The views of a scene show one set of named points, each view turned or mirrored, and shifted as a whole, with a little noise and some points left out.
In the rows, zero is written as 128.

Scene 1
View 1
J853: |  81 |  93 | 108 | 120 | 100 | 166 | 170 |  93 | 146 | 147 | 129 | 121 | 113 | 119 | 122 | 136 | 135 | 173 | 135 | 121 | 115 |  92 |
J790: | 102 |  91 |  82 | 118 | 126 | 118 | 157 | 105 | 124 |  99 | 153 | 105 |  86 | 125 | 146 | 130 | 136 | 163 | 105 | 123 | 131 | 124 |
J932: | 122 |  64 | 109 | 170 | 141 | 105 | 141 |  98 | 114 | 114 | 120 | 113 |  99 | 171 | 134 | 110 | 106 | 156 | 158 | 133 | 149 | 135 |
J495: | 109 |  75 | 103 | 140 | 127 | 127 | 157 |  90 | 125 | 120 | 121 | 134 | 107 | 151 | 122 | 131 | 138 | 159 | 151 | 122 | 113 | 110 |
J833: | 147 |  82 | 101 | 136 | 158 | 132 | 114 |  72 | 121 |  83 | 118 | 127 |  98 | 160 | 115 | 135 | 129 | 159 | 129 | 133 | 125 | 133 |
J807: |  97 |  95 |  98 | 151 | 119 | 124 | 171 | 120 | 124 | 117 | 163 |  83 |  92 | 137 | 148 | 103 | 125 | 164 | 124 | 127 | 144 | 121 |
J963: | 121 |  84 |  98 | 133 | 137 | 127 | 124 |  92 | 126 |  99 | 138 |  93 |  87 | 133 | 141 | 121 |  98 | 162 | 105 | 138 | 163 | 139 |
J113: | 132 | 103 | 122 | 138 | 147 | 118 | 138 |  96 | 134 | 111 | 117 | 128 |  90 | 152 | 109 | 125 | 137 | 165 | 132 | 123 | 125 | 129 |
J600: | 137 |  78 | 105 | 119 | 148 | 135 | 110 |  66 | 133 | 102 |  95 | 147 | 100 | 145 | 110 | 150 | 122 | 157 | 125 | 133 | 127 | 127 |
J567: | 106 | 122 | 115 | 138 | 122 | 162 | 153 | 109 | 144 | 121 | 158 |  74 |  92 | 123 | 125 | 107 | 123 | 176 | 107 | 130 | 141 | 116 |
J781: |  85 | 107 | 101 | 112 | 107 | 131 | 180 | 108 | 144 | 136 | 143 | 119 |  96 | 113 | 132 | 132 | 146 | 169 | 118 | 115 | 115 | 103 |
J628: | 103 | 118 | 108 | 125 | 123 | 105 | 179 | 120 | 139 | 127 | 143 | 119 |  84 | 130 | 124 | 123 | 156 | 165 | 121 | 110 | 114 | 120 |
J224: | 114 |  49 | 103 | 150 | 132 | 113 | 137 |  81 | 118 | 118 | 106 | 138 | 107 | 164 | 131 | 130 | 106 | 154 | 159 | 133 | 143 | 127 |
J150: |  99 |  63 |  72 | 118 | 119 | 116 | 150 |  90 | 115 | 101 | 139 | 121 |  97 | 131 | 154 | 143 | 128 | 155 | 120 | 127 | 131 | 116 |
J447: |  91 |  98 | 103 | 127 | 113 | 135 | 180 | 105 | 135 | 131 | 139 | 125 | 105 | 132 | 121 | 130 | 155 | 168 | 139 | 114 |  98 |  99 |
J415: |  89 |  72 |  89 | 114 | 111 | 126 | 161 |  94 | 132 | 124 | 136 | 124 |  98 | 120 | 146 | 140 | 124 | 161 | 120 | 124 | 134 | 112 |
J398: | 111 | 108 | 106 | 126 | 126 | 134 | 158 | 103 | 138 | 115 | 141 | 116 |  94 | 131 | 121 | 126 | 146 | 167 | 118 | 120 | 118 | 114 |
J831: | 110 |  71 | 102 | 148 | 128 | 131 | 133 |  95 | 125 | 113 | 138 |  90 |  96 | 139 | 148 | 113 |  88 | 162 | 118 | 142 | 172 | 135 |
J776: | 131 |  95 | 109 | 136 | 153 |  79 | 151 | 103 | 125 | 103 | 118 | 144 |  80 | 158 | 117 | 132 | 152 | 154 | 137 | 114 | 113 | 139 |
J132: | 102 |  83 | 109 | 139 | 121 |  94 | 162 | 110 | 134 | 136 | 125 | 124 |  88 | 138 | 137 | 122 | 119 | 158 | 134 | 119 | 144 | 130 |
View 2
J932: | 144 | 113 | 171 | 138 |  97 | 153 | 156 |  79 | 120 | 122 |  99 | 119 | 141 | 142 | 105 | 118 | 108 | 104 | 133 | 110 | 182 | 142 |
J567: | 147 | 128 | 142 |  80 | 155 | 126 | 130 | 123 | 134 | 100 | 143 | 140 | 121 |  87 |  83 | 128 | 130 | 120 | 146 | 116 | 130 | 162 |
J224: | 136 |  91 | 180 | 148 | 101 | 134 | 169 |  84 | 109 | 124 | 101 | 123 | 141 | 141 | 112 | 120 | 138 |  92 | 136 | 132 | 156 | 159 |
J415: | 145 | 113 | 181 | 124 | 125 | 114 | 151 | 136 | 121 | 132 | 130 | 105 | 121 |  99 | 111 | 118 | 155 | 109 | 140 | 128 | 121 | 134 |
J807: | 162 | 126 | 163 | 101 | 130 | 143 | 136 | 120 | 126 | 104 | 132 | 109 | 121 |  97 |  88 | 127 | 119 | 126 | 139 | 103 | 147 | 129 |
J398: | 132 | 142 | 170 | 106 | 146 | 112 | 134 | 127 | 146 | 135 | 140 | 128 | 122 | 106 | 107 | 107 | 136 | 113 | 140 | 121 | 133 | 148 |
J963: | 157 | 120 | 130 | 121 | 123 | 117 | 168 | 113 | 119 | 110 | 142 | 133 | 118 | 103 | 109 | 143 | 137 |  97 | 133 | 135 | 165 | 146 |
J853: | 122 | 110 | 197 | 103 | 146 | 115 | 133 | 129 | 129 | 130 | 123 | 121 | 131 | 104 |  94 | 103 | 160 | 118 | 149 | 127 |  90 | 170 |
J831: | 162 | 101 | 141 | 118 | 112 | 133 | 164 | 104 | 110 |  97 | 128 | 124 | 124 | 105 |  99 | 147 | 135 | 102 | 139 | 127 | 158 | 152 |
J628: | 124 | 153 | 176 | 103 | 134 | 123 | 123 | 139 | 143 | 154 | 128 | 123 | 124 |  95 | 102 |  99 | 126 | 124 | 141 | 107 | 134 | 125 |
J833: | 138 | 136 | 159 | 137 | 133 | 103 | 165 |  95 | 146 | 127 | 138 | 139 | 126 | 150 | 132 | 110 | 138 |  76 | 123 | 144 | 175 | 163 |
J781: | 129 | 130 | 186 | 101 | 143 | 114 | 127 | 146 | 135 | 143 | 131 | 115 | 123 |  86 | 101 | 104 | 148 | 122 | 148 | 120 | 106 | 139 |
J447: | 126 | 130 | 205 | 108 | 143 | 120 | 124 | 127 | 145 | 142 | 125 | 114 | 129 | 116 | 105 |  88 | 140 | 123 | 143 | 115 | 110 | 149 |
J600: | 123 | 124 | 163 | 144 | 129 |  92 | 169 | 102 | 135 | 145 | 132 | 147 | 131 | 138 | 137 | 107 | 158 |  73 | 129 | 156 | 154 | 172 |
J113: | 116 | 142 | 160 | 121 | 129 | 112 | 144 | 104 | 143 | 145 | 125 | 147 | 133 | 125 | 116 | 102 | 126 |  97 | 135 | 124 | 161 | 157 |
J790: | 160 | 135 | 164 | 114 | 133 | 112 | 147 | 138 | 135 | 126 | 149 | 107 | 112 |  99 | 115 | 121 | 138 | 110 | 135 | 124 | 142 | 122 |
J132: | 128 | 121 | 169 | 126 | 103 | 133 | 149 | 121 | 116 | 148 | 109 | 120 | 132 | 100 | 103 | 118 | 126 | 114 | 141 | 115 | 146 | 129 |
J495: | 130 | 123 | 197 | 128 | 131 | 121 | 144 | 108 | 136 | 137 | 117 | 118 | 135 | 135 | 114 |  94 | 137 | 106 | 137 | 125 | 138 | 151 |
J776: | 122 | 158 | 173 | 136 | 115 | 118 | 148 | 114 | 147 | 169 | 120 | 131 | 129 | 132 | 131 |  94 | 116 |  99 | 129 | 120 | 176 | 121 |
J150: | 164 | 117 | 181 | 134 | 123 | 112 | 160 | 134 | 127 | 126 | 142 |  97 | 119 | 117 | 124 | 118 | 153 | 103 | 133 | 133 | 137 | 124 |
View 3
J600: | 126 | 117 | 184 | 135 | 116 | 109 | 118 | 151 | 171 | 103 |  65 | 127 | 104 | 126 | 148 | 149 | 122 | 104 | 124 | 121 | 112 | 122 |
J853: |  85 | 133 | 125 | 155 | 180 | 116 | 152 | 132 | 164 |  99 | 110 | 133 | 114 |  94 | 136 | 107 | 137 | 112 | 135 | 107 | 125 |  99 |
J628: |  75 | 128 | 134 | 130 | 182 | 135 | 112 | 139 | 169 | 115 | 121 | 169 | 130 | 112 | 155 | 120 | 124 | 132 | 126 | 141 | 126 | 144 |
J790: |  81 | 143 | 114 | 126 | 159 | 139 | 109 | 152 | 157 | 107 |  73 | 154 | 137 | 125 | 170 | 130 | 135 | 115 | 133 | 126 | 134 | 144 |
J807: |  70 | 142 | 102 | 145 | 163 | 138 | 109 | 152 | 142 | 116 | 108 | 152 | 144 | 131 | 188 |  99 | 133 |  97 | 124 | 124 | 111 | 138 |
J224: | 113 | 127 | 161 | 152 | 132 | 104 | 126 | 182 | 174 | 125 |  79 | 118 | 125 | 134 | 173 |  92 | 115 |  72 | 119 | 116 |  85 | 111 |
J781: |  77 | 135 | 117 | 141 | 191 | 133 | 132 | 135 | 171 | 100 | 108 | 152 | 124 |  98 | 142 | 116 | 139 | 128 | 137 | 124 | 133 | 128 |
J132: |  89 | 131 | 141 | 147 | 170 | 131 | 105 | 173 | 184 | 117 | 101 | 138 | 133 | 123 | 165 | 101 | 122 | 105 | 121 | 132 |  95 | 142 |
J495: |  97 | 126 | 146 | 135 | 151 | 106 | 135 | 154 | 164 | 127 |  95 | 148 | 129 | 123 | 167 |  98 | 114 |  97 | 126 | 124 | 118 | 111 |
J932: | 104 | 125 | 156 | 143 | 130 | 115 | 108 | 175 | 161 | 134 |  93 | 138 | 134 | 147 | 193 |  93 | 111 |  78 | 114 | 129 |  86 | 128 |
J833: | 121 | 122 | 177 | 127 | 105 | 111 | 111 | 149 | 152 | 117 |  70 | 149 | 116 | 140 | 173 | 146 | 119 | 100 | 121 | 130 | 117 | 123 |
J415: |  90 | 141 | 119 | 140 | 173 | 129 | 125 | 159 | 175 | 103 |  72 | 136 | 128 | 112 | 151 | 113 | 136 | 107 | 137 | 115 | 124 | 127 |
J567: |  70 | 138 | 106 | 161 | 150 | 144 | 114 | 119 | 127 |  90 | 130 | 149 | 122 | 120 | 173 | 131 | 150 | 105 | 120 | 113 | 115 | 130 |
J113: | 103 | 117 | 171 | 136 | 135 | 119 | 112 | 144 | 165 | 115 | 110 | 153 | 115 | 127 | 162 | 132 | 118 | 115 | 117 | 137 | 107 | 134 |
J447: |  81 | 128 | 135 | 135 | 182 | 114 | 145 | 134 | 167 | 118 | 112 | 157 | 126 | 103 | 148 | 106 | 124 | 125 | 136 | 129 | 133 | 112 |
J831: |  93 | 141 | 119 | 158 | 131 | 136 |  99 | 165 | 143 | 101 |  81 | 121 | 129 | 139 | 187 | 113 | 142 |  75 | 115 | 110 |  91 | 136 |
J398: |  86 | 128 | 134 | 135 | 160 | 127 | 122 | 132 | 155 | 106 | 109 | 155 | 123 | 113 | 156 | 128 | 131 | 121 | 127 | 128 | 128 | 130 |
J150: |  96 | 140 | 119 | 125 | 158 | 126 | 120 | 166 | 170 | 111 |  49 | 142 | 136 | 124 | 164 | 119 | 130 | 106 | 138 | 118 | 136 | 128 |
J963: |  97 | 140 | 128 | 149 | 124 | 143 |  91 | 158 | 147 |  96 |  74 | 130 | 126 | 140 | 184 | 136 | 142 |  88 | 116 | 115 | 102 | 147 |
View 4
J628: | 115 | 123 | 150 | 137 | 168 | 130 | 132 | 122 | 137 | 143 | 125 | 126 |  90 | 146 | 146 | 164 |  99 | 138 | 146 |  94 | 125 | 145 |
J495: | 129 | 109 | 154 | 141 | 143 | 123 | 128 | 114 | 131 | 147 | 133 | 143 | 101 | 147 | 132 | 137 | 139 | 139 | 106 | 116 | 149 | 135 |
J224: | 126 | 110 | 132 | 153 | 142 | 128 | 114 | 129 | 125 | 153 | 152 | 165 |  89 | 162 |  92 | 138 | 167 | 152 |  77 | 139 | 152 | 142 |
J447: | 131 | 109 | 159 | 136 | 146 | 117 | 142 | 108 | 131 | 146 | 138 | 112 |  92 | 133 | 147 | 156 | 118 | 131 | 126 |  99 | 140 | 127 |
J776: | 103 | 118 | 152 | 137 | 163 | 144 | 112 | 116 | 140 | 139 | 104 | 172 | 115 | 160 | 140 | 122 | 123 | 152 | 126 | 108 | 137 | 166 |
J831: | 120 | 133 | 116 | 173 | 164 | 124 | 130 | 179 | 127 | 168 | 148 | 154 |  82 | 171 |  87 | 167 | 139 | 148 | 105 | 135 | 128 | 129 |
J600: | 145 | 122 | 147 | 171 | 146 | 111 | 127 | 119 | 151 | 172 | 130 | 188 | 131 | 184 | 135 | 125 | 167 | 151 | 115 | 116 | 139 | 136 |
J807: | 107 | 127 | 129 | 153 | 167 | 130 | 137 | 172 | 125 | 146 | 135 | 117 |  76 | 142 | 108 | 169 | 105 | 136 | 126 | 122 | 131 | 128 |
J567: | 120 | 140 | 127 | 178 | 164 | 108 | 155 | 161 | 151 | 158 | 145 | 120 |  80 | 151 | 116 | 180 | 109 | 141 | 153 | 106 | 133 | 103 |
J113: | 111 | 125 | 143 | 159 | 156 | 124 | 126 | 115 | 155 | 151 | 125 | 168 | 108 | 161 | 126 | 135 | 131 | 154 | 134 | 107 | 145 | 141 |
J932: | 101 | 120 | 129 | 155 | 149 | 140 | 110 | 143 | 132 | 145 | 132 | 167 |  88 | 152 |  85 | 133 | 144 | 155 |  92 | 140 | 153 | 145 |
J833: | 123 | 127 | 143 | 175 | 145 | 122 | 131 | 141 | 152 | 160 | 114 | 181 | 133 | 170 | 126 | 111 | 152 | 150 | 116 | 126 | 148 | 127 |
J150: | 145 | 116 | 149 | 146 | 158 | 125 | 130 | 161 | 106 | 163 | 127 | 137 | 110 | 164 | 140 | 147 | 134 | 127 |  99 | 128 | 116 | 142 |
J781: | 142 | 118 | 157 | 141 | 160 | 114 | 148 | 125 | 128 | 158 | 136 | 115 |  95 | 148 | 156 | 169 | 115 | 128 | 137 |  95 | 122 | 128 |
J853: | 154 | 110 | 153 | 148 | 145 | 101 | 152 | 107 | 132 | 161 | 163 | 112 |  83 | 144 | 141 | 175 | 136 | 133 | 122 |  98 | 138 | 112 |
J790: | 129 | 126 | 144 | 151 | 172 | 125 | 136 | 166 | 120 | 159 | 118 | 132 | 104 | 161 | 142 | 156 | 112 | 127 | 128 | 116 | 114 | 138 |
J132: | 118 | 113 | 142 | 128 | 166 | 137 | 111 | 116 | 121 | 146 | 144 | 146 |  71 | 156 | 116 | 167 | 128 | 147 | 110 | 109 | 128 | 165 |
J963: | 125 | 139 | 123 | 180 | 170 | 124 | 131 | 178 | 135 | 171 | 133 | 164 |  99 | 180 | 107 | 158 | 134 | 147 | 121 | 126 | 122 | 130 |
J398: | 125 | 125 | 149 | 155 | 160 | 119 | 142 | 132 | 142 | 154 | 129 | 132 | 100 | 152 | 144 | 156 | 118 | 137 | 141 | 100 | 132 | 125 |
View 5
J776: | 110 | 117 | 171 | 107 | 158 | 169 | 125 | 118 | 127 | 142 | 157 | 167 |  86 | 130 | 131 | 113 | 151 | 125 | 139 | 132 | 140 | 157 |
J567: | 131 | 134 | 171 | 121 |  79 | 110 | 136 | 113 | 150 |  66 | 145 | 157 |  69 |  82 | 139 | 138 | 141 | 148 | 131 | 101 | 125 | 130 |
J833: | 129 | 108 | 165 |  88 | 123 | 158 | 151 | 154 | 128 | 131 | 132 | 149 |  78 | 111 | 133 |  92 | 138 | 166 | 139 | 143 | 160 | 156 |
J853: | 112 | 144 | 145 |  94 | 108 | 131 | 149 |  93 | 144 |  88 | 141 | 154 |  85 |  36 | 172 | 114 | 159 | 117 | 147 | 124 | 121 | 140 |
J831: | 152 | 134 | 194 | 106 |  90 | 123 | 127 | 117 | 137 |  82 | 129 | 143 |  53 | 103 | 137 | 101 | 105 | 134 | 149 | 146 | 148 | 151 |
J150: | 128 | 137 | 170 |  96 | 119 | 150 | 148 | 114 | 154 |  90 | 125 | 167 |  81 | 109 | 177 |  89 | 136 | 107 | 133 | 147 | 151 | 162 |
J628: | 107 | 137 | 164 | 117 | 130 | 143 | 125 |  93 | 145 | 104 | 160 | 176 |  87 | 100 | 147 | 136 | 161 | 111 | 130 | 108 | 121 | 145 |
J415: | 124 | 144 | 172 |  95 | 116 | 143 | 140 |  98 | 145 |  81 | 134 | 162 |  80 |  86 | 174 | 101 | 141 | 104 | 136 | 138 | 135 | 163 |
J790: | 126 | 138 | 173 | 111 | 108 | 141 | 141 | 115 | 151 |  84 | 138 | 173 |  79 | 121 | 164 | 113 | 146 | 114 | 123 | 124 | 139 | 157 |
J113: | 116 | 111 | 163 | 103 | 132 | 151 | 135 | 130 | 125 | 132 | 153 | 154 |  81 | 103 | 122 | 118 | 148 | 155 | 141 | 123 | 140 | 140 |
J447: | 104 | 138 | 142 | 106 | 128 | 141 | 143 |  93 | 151 | 108 | 152 | 169 |  89 |  69 | 164 | 120 | 164 | 110 | 144 | 119 | 131 | 131 |
J132: | 124 | 142 | 185 | 109 | 129 | 144 | 115 |  91 | 130 | 106 | 149 | 156 |  69 |  99 | 139 | 112 | 132 | 104 | 149 | 139 | 132 | 157 |
J963: | 146 | 125 | 198 | 105 |  94 | 133 | 134 | 131 | 135 |  83 | 130 | 151 |  62 | 117 | 138 | 105 | 117 | 144 | 130 | 135 | 144 | 166 |
J495: | 116 | 129 | 149 |  96 | 134 | 149 | 142 | 106 | 139 | 126 | 143 | 156 |  78 |  79 | 152 | 101 | 146 | 120 | 152 | 143 | 146 | 142 |
J224: | 140 | 130 | 176 |  89 | 128 | 144 | 129 | 110 | 123 | 131 | 132 | 133 |  56 |  79 | 136 |  79 | 113 | 125 | 171 | 173 | 157 | 149 |
J781: | 107 | 147 | 159 | 105 | 114 | 137 | 138 |  88 | 150 |  80 | 148 | 167 |  89 |  72 | 171 | 126 | 164 | 104 | 133 | 113 | 116 | 152 |
J932: | 140 | 124 | 176 | 107 | 128 | 138 | 123 | 113 | 133 | 133 | 143 | 144 |  56 | 110 | 126 |  94 | 108 | 129 | 166 | 160 | 160 | 136 |
J807: | 136 | 140 | 172 | 127 | 101 | 118 | 127 |  95 | 157 |  82 | 143 | 165 |  63 | 113 | 150 | 122 | 124 | 113 | 142 | 125 | 141 | 126 |
View 6
J932: | 150 | 113 | 145 | 103 | 120 | 123 |  74 | 110 | 117 | 132 | 129 |  37 | 131 | 184 |  95 | 123 | 145 | 142 | 149 | 132 | 106 | 112 |
J600: | 173 | 141 | 132 | 101 | 119 | 139 | 102 | 169 | 109 | 171 | 127 |  79 | 147 | 185 |  60 | 134 | 121 | 143 | 153 | 150 |  91 | 134 |
J398: | 128 | 125 | 118 | 115 | 117 | 107 |  94 | 161 |  84 | 157 | 139 |  89 |  98 | 137 |  95 | 150 | 126 | 132 | 138 | 129 |  98 | 126 |
J807: | 112 |  89 | 138 | 110 | 123 | 100 |  84 | 129 |  89 | 131 | 123 |  62 |  73 | 143 | 111 | 140 | 130 | 131 | 134 | 130 | 106 | 108 |
J132: | 138 | 123 | 155 |  89 | 123 | 111 |  93 | 140 |  98 | 134 | 158 |  56 | 103 | 148 | 109 | 128 | 140 | 144 | 134 | 136 |  87 | 113 |
J831: | 139 |  73 | 167 | 110 | 125 | 123 |  92 | 125 | 116 | 139 | 103 |  40 |  82 | 174 |  91 | 125 | 109 | 131 | 140 | 153 | 103 |  99 |
J781: | 109 | 132 | 125 | 103 | 121 | 107 | 104 | 168 |  75 | 153 | 158 |  92 |  81 | 121 | 115 | 134 | 116 | 125 | 135 | 139 |  86 | 131 |
J776: | 162 | 140 | 128 |  85 | 122 | 104 |  85 | 147 |  88 | 134 | 153 |  81 | 139 | 166 |  88 | 153 | 167 | 160 | 136 | 116 |  99 | 128 |
J224: | 147 | 124 | 150 |  95 | 122 | 138 |  84 | 122 | 121 | 145 | 141 |  38 | 134 | 191 |  98 | 103 | 124 | 134 | 156 | 152 |  93 | 123 |
J567: | 115 |  97 | 127 | 145 | 111 | 106 |  99 | 153 | 100 | 162 | 120 |  65 |  70 | 120 |  91 | 160 | 109 | 121 | 134 | 135 | 101 | 103 |
J150: | 134 | 104 | 143 |  73 | 134 | 120 |  88 | 154 |  80 | 139 | 125 |  92 |  93 | 178 |  98 | 121 | 113 | 136 | 140 | 149 |  96 | 135 |
J628: | 122 | 132 | 120 | 101 | 119 |  94 |  93 | 159 |  76 | 140 | 158 |  86 |  97 | 124 | 105 | 152 | 147 | 140 | 127 | 120 |  95 | 124 |
J963: | 159 |  87 | 159 | 106 | 124 | 117 | 102 | 148 | 109 | 148 | 106 |  61 |  94 | 168 |  74 | 147 | 115 | 143 | 136 | 148 |  99 | 103 |
J495: | 129 | 139 | 118 | 102 | 121 | 126 |  85 | 140 |  92 | 148 | 146 |  75 | 129 | 166 | 102 | 122 | 132 | 132 | 150 | 137 |  99 | 136 |
J113: | 155 | 137 | 123 | 113 | 113 | 114 |  93 | 151 | 102 | 154 | 140 |  68 | 131 | 157 |  81 | 152 | 146 | 143 | 142 | 127 |  98 | 122 |
J415: | 126 | 117 | 145 |  83 | 130 | 119 |  99 | 161 |  85 | 148 | 142 |  83 |  89 | 155 | 105 | 119 | 110 | 129 | 138 | 151 |  85 | 129 |
J447: | 106 | 142 | 106 | 107 | 120 | 114 |  88 | 154 |  76 | 152 | 157 |  89 | 105 | 135 | 116 | 127 | 126 | 122 | 144 | 131 |  93 | 139 |

In a view up to two points have been moved. Name them for each view, in the order of its rows, or write none.
view 1 | J224
view 2 | J932
view 3 | J495
view 4 | J781, J132
view 5 | J113
view 6 | J831
